A landscape with many valleys, sampled at points; each row gives a point and its height.
From any point a ball rolls to the lowest of the 2 points nearest to it. It stops when none of these is lower. Distance is the straight distance between rows; heights are no part of it.
Q232: [ 54 100 123 192 157  92 119 136 138 144 112 151 126  46  77  55 104 101
 127 153]  (h 4.18)
Q471: [117  78 167 180 160 158  95 116 122 204 134 119 152 160 125 167 136 155
 111 120]  (h 5.47)
Q182: [161 133 111 122 126 121 128 128  97  78 143 110 108 152 142 139  79 134
 128 126]  (h 5.23)
Q168: [115 203 122 148 165 138 106  74 167 108 118 110 108 150 105 134 127 113
  96 114]  (h 2.98)
Q491: [159 120 123  82 108 139 117  93 102 122 154 131 124 156 144 157 136 156
 143 141]  (h 2.21)
Q942: [135  74 106 116 153 188 118 117  97 158 162  99 132 173 135 124 133 148
  89 155]  (h 4.26)
Q310: [132 128 119  97 133 123  97 153 112  97 172 145 180 138 123 145 144 149
 103 114]  (h 4.07)
Q783: [113 110 165 123 156 152 139 138  79 188 116  86 126  99  97 133 125 170
 134 141]  (h 0.41)
Q44: [143 128 141 154 166 123 122 121 139 125 135 137 102  84 110 200 125  81
 100 168]  (h 2.74)
Q417: [108 127 171 145 164 123 146 147  99 174  93 113 114  72  98 158 113 128
 128 151]  (h 1.62)
Q630: [145 179  99  96 147 167 126  82 120  91 149 115 154 159 118  69 119 123
 145 128]  (h 3.53)
Q375: [132 172 129  95  69  47 170 125 134  91 144 158  94 118 185  91 126 119
 152 130]  (h 3.71)
Q535: [113 114 150 138 146 115  99 157 115 133 135 119 143 118 105 172 119 134
  97 135]  (h 2.70)
Q958: [143 118 113  95 134 187 116  74 111 114 179 126 146 157 104 127 150 142
 157 160]  (h 1.07)
Q656: [146 186 134  93 163  94 158  70 143  87  81 170 123  84 132 120 117  59
 133 136]  (h 5.15)
Q283: [148 151 160  96 134  83 193 120 154  52 134 167 116  86 154 130  99  64
 161 127]  (h 5.44)
Q800: [139 167  83 118 137 185 108  73 126 124 116 136 152 201 133  97 131 124
 123 122]  (h 2.85)
Q831: [157  86 136 175 121 119 128 150  98 147 122 105 101 133 150 177 120 153
 115 114]  (h 5.98)
Q724: [ 54 113 122 199 132 110  97 140 113 162 109 136 140  97  87  56 108 154
 131 133]  (h 4.56)
Q512: [150 171 148  82 105  88 173 124 134  55 144 155 128 118 168 102 100 117
 168 104]  (h 4.68)
Q213: [ 95 144 132 215 129 166  82 109 140 156 165 145 121 170 126  88 111 160
 109 161]  (h 5.07)
Q153: [ 98 113 152 175 138 157 118 150 132 116 149 112 153 119  55  98 121 135
 146 131]  (h 3.89)
Q102: [ 99 100 113 155 149 174 114 156 110 175 134  98 136 166 100  72 108 154
  83 132]  (h 5.06)
Q253: [129 174 130 128 129 159 110  93 144 125 118 128 124 190 121 149 109 131
 113 107]  (h 1.98)
Q948: [ 91 142 136 181 156 116 100 108 168 114 151 146  91 111  86 109 115  93
 109 190]  (h 2.45)
Q816: [110 105 126 118 140 143  79 155 122 154 156 126 180 158 105 128 135 152
 103 133]  (h 3.44)
Q408: [144 171 123 106 165 101 118 131 150  64 158 117 121  88 118 157 128 100
 105 116]  (h 4.71)
Q513: [124 190 138  78 110  82 147 148 165 105 103 153  99 110 163 163 140 100
 107 108]  (h 1.05)
Q795: [134  22 119 118  92 122 114 154 111 194 102 127 154 140 156 158 163 149
 152  91]  (h 5.69)
Q570: [172  95 120 181  97 137 131 140 119 166 138 119 104 169 200 162 129 160
 130 123]  (h 6.11)
Q788: [ 72  94 139 182 152  96 114 127 160 104 151 149 116  80  77  77 100  88
 131 193]  (h 3.52)
Q204: [183 109 112 165  94 167 136 141 100 141 149 131 123 134 182 143 137 156
 174 143]  (h 6.22)
Q31: [124 164 157  78 168  96 167  96 161  54 147 139 132  90 109 121  93  76
 151 142]  (h 5.05)
Q517: [104 101 143 166 172 104 129 121 146  76 163 150 142  79  61 123  95  64
 135 172]  (h 4.30)
Q384: [135 192 122 140 183 135 122  97 168  86 129 119 111  90 101 155 128  74
 112 131]  (h 3.92)
Q212: [ 81  94 129 146 144 110 134 127  93 132 110 112 157  76  53 102 119 133
 149  90]  (h 4.69)
Q794: [ 86 136 149 103 143 141 125 171 142 130 139  99 122 131  61 113 108 127
  97 142]  (h 6.87)
Q696: [159 149  51 123  92  88 115 110 170 171 128 120 117 161 209  84 210 139
 142  97]  (h 2.33)
Q557: [171 150  88 111 109 116 110 102 166 162  91 113 107 167 213 131 179 151
 131  79]  (h 2.75)
Q403: [146  75  80  99 137 209 137 129 107 144 124 115 153 169 169 148 142 113
  96 153]  (h 3.93)
Q193: [133 131 123 129  82  61 123 151 157 168 145 131  80 145 184 163 153 136
 138 146]  (h 3.61)
Q284: [137 131 155  89 106  99 140 107 124 106 122 136  83 114 121 176 116 115
 140 156]  (h 4.61)
Q733: [167 191 126 138 142 107 142  83 157  72  80 113 111  81 135 131 151 111
 157  82]  (h 5.71)
Q577: [151 111 117  95  83 178 164 193 124 172 118 127 132 135 170 122 149 149
 154 142]  (h 3.84)
Q197: [156 145 126 108  68 109 155 162 130  80 161 167 145 134 171 109 136 138
 161 102]  (h 5.33)
Q760: [166 189 120 147 130 109 139 117 159  93 124 119  90  91 158 173 142 109
 141 109]  (h 5.36)
Q897: [176 148  94 128 118 171 123 113 157 148 109 114 114 193 192 160 148 136
 118  82]  (h 3.13)
Q454: [152 162  89  99  76  50 152  96 133 110 152 144 103 131 183  71 172 141
 163 112]  (h 2.62)
Q949: [100  79  90 129 139 216 143 142 105 163 118 110 172 140  88  78 145 125
 126 140]  (h 5.12)
Q869: [ 86 117 151 208 164 150 113 145 155 167 148  93  96 132  93 108 131 153
  70 135]  (h 3.03)
Q29: [146 171 129 117 134 100 151 127 130  80 106 132 102 130 131 146  65  91
 110 133]  (h 5.72)
Q835: [ 88 159 132 167 172 129 103 106 171 144 134 127  82 143 102 152 112  89
  69 165]  (h 0.59)
Q462: [ 74 105 131 210 119 153  84 145 144 170 139 137 113 130 118  55 125 176
 120 155]  (h 4.83)
Q268: [136 111 150  95  97 146 155 181  92 154 108 114 133 118 129 123 115 160
 155 130]  (h 3.38)
Q944: [149  60  94 114 141 180 143 145  69 132 139 103 148 123 127 114 135 143
 127 137]  (h 4.59)
Q9: [ 93  92 116 128 143 165 128 135  91 160 113 104 170 109  67  77 133 151
 144 109]  (h 4.93)
Q219: [156 117  97  86  98 180 132 133 138 145 107 139 140 181 179 153 143 122
 132 126]  (h 3.54)
Q674: [180 115 108  97  91 171 152 121 127  80 156 136 150 142 141 125 140 123
 186 123]  (h 3.73)
Q405: [147 135 126 147  97 142 111 125 118 122 119 143 155 186 130 168 104 133
 139 103]  (h 0.87)
Q188: [145 142 143  97 145 112 147 106 148  88 134 150  94  77 103 181 128  66
 124 163]  (h 3.82)
Q798: [141  55 152 139 120 162 101 127 128 198 113 134 152 174 155 182 145 153
 143 112]  (h 5.58)
Q101: [109  93 121 190 149 135 103 135  71 153 122 125 176 138 104 113  99 159
 113 119]  (h 2.35)
Q493: [ 54 119 156 122 148 105 130 159 140 143 120 122 118  92  55  88 111 111
  96 167]  (h 6.61)
Q921: [ 89  97 135 147 166 131 104 165 118 182 109  90 129 153 101 126 101 151
  65 118]  (h 4.84)
Q887: [ 82  57  86 171 152 209 130 128 126 197 117 111 146 165 112  65 146 138
  88 130]  (h 5.25)
Q208: [169 150 144  96 119 136 141  87 131  71 164 121 128 120 125 135 138 138
 191 126]  (h 3.12)
Q885: [172 168  84 125  94 127 120  95 140  93 105 148 160 145 169 121 171 132
 161  67]  (h 5.93)
Q396: [140  74 112  79 116 192 139 175 127 203 103 123 155 144 206 146 151 124
 125 143]  (h 4.15)
Q614: [173 189 114 136 131 147 121  65 126  91 102 116 131 139 132 128 149 139
 162  84]  (h 5.99)
Q821: [118 123 164 115 113 102 164 181  88 156  94 114 116  62 122 131 108 147
 153 129]  (h 2.69)
Q962: [168 156 104 117 136 127 105 126 129  75 169 116 147 119 137 153 151 143
 123  94]  (h 4.65)
Q42: [133 201 110  97  95  58 142 124 170 139  86 138  83 126 193 130 152 120
 121 109]  (h 2.76)
Q889: [ 97  95 147 172 167 116 113 124 119 137 126 123 111  98  72 168 120  94
  89 160]  (h 1.53)
Q621: [120 130 149 199 147 154  96 107 111 158 153 129 142 171 124 154 106 157
  99 138]  (h 5.30)
Q919: [118  74 132 108 142 148 119 166 106 188  91 103 149 156 120 140 112 158
  99  96]  (h 4.60)
Q966: [151 128 116  99  74  93 114 126 127 127 158 151 116 137 181 157 161 154
 158 133]  (h 3.04)
Q652: [106 127 174  55  96 108 145 137 111 116 122 152 122 133 109 152 110 134
 127 142]  (h 5.19)
Q967: [166  83 116 134 120 136 138 152  69 102 144 107 141 127 124 120  88 144
 141 125]  (h 4.89)
Q980: [ 88 118 158 115 153 101 146 155 112 127 107 155 139  86  78 125  96  82
  95 162]  (h 6.27)
Q791: [ 98 151 145 203 154 151 119  99 170 133 158 106  66 162  98 113 109 124
  76 153]  (h 2.19)
Q369: [ 94 153 175 100 142 113 147 126 149  81 152 141 129 109  75 118  98 100
 138 155]  (h 4.17)
Q234: [158 155  81 118  58 115 144 133 159  98 147 161 138 149 176 105 193 123
 165  87]  (h 5.70)
Q514: [135 161 132 112 143 144 108  56 132  91 164 115 125 133  90 135 152 135
 160 130]  (h 2.25)
Q803: [139  86 117 166 117 173 121 151  92 152 111 133 178 158 127 147 121 146
 133 111]  (h 1.77)
Q233: [128 153 154  92 102  88 160 188 141 101 135 142 109  90 157 144 121 110
 120 132]  (h 3.05)
Q65: [138 198 133  85 102  79 130 105 148 120  53 143 128 119 174 115 157 134
 123  78]  (h 3.60)
Q914: [137 205 144  85 127  71 144  75 122  88  63 160 135 102 154 103 124 111
 137 105]  (h 4.38)
Q688: [ 92 114 189  85 126  91 171 165  97 110 123 163 149  84  97 123  99 112
 126 139]  (h 5.81)
Q525: [136  69 145  73 121 141 116 176 130 200 106 109 135 158 175 148 126 159
 119 117]  (h 4.37)
Q765: [ 96  96 158 184 161 110 140 130 114 109 127 125 149  74  53 113 103 102
 160 137]  (h 4.34)
Q2: [127  57 132 143 101  92 120 161 101 157  94 127 140 119 133 169 129 148
 131  93]  (h 5.82)
Q594: [107 141 146 132 139 138 110 105 150  85 171 120 129 138  70 109 117 124
 143 153]  (h 3.21)
Q506: [123 109 140 114  89  57 143 190 144 148 132 138  95  87 160 160 149 126
 122 144]  (h 3.99)
Q488: [168 161  71  85  94  82 128 101 129 128 103 130 117 130 196  74 190 158
 138  93]  (h 1.59)

Call two points neighbours if one is among the 2 nearest of the other. Go from one point of each pair to the other, from neighbour to neighbour, staying as low as possible. Name the highest point that can't be avoided.
Q513 and Q835 => Q765
Q783 and Q513 => Q921
Q889 and Q405 => Q408
Q513 and Q514 => Q506

Two balls start at each pair of points below. Name the first point that both come to, or write none.
Q967 and Q2 => none
Q493 and Q102 => none
Q885 and Q182 => Q488

For each start below, name the point where the ball stops.
Q213 => Q835
Q921 => Q783
Q570 => Q835
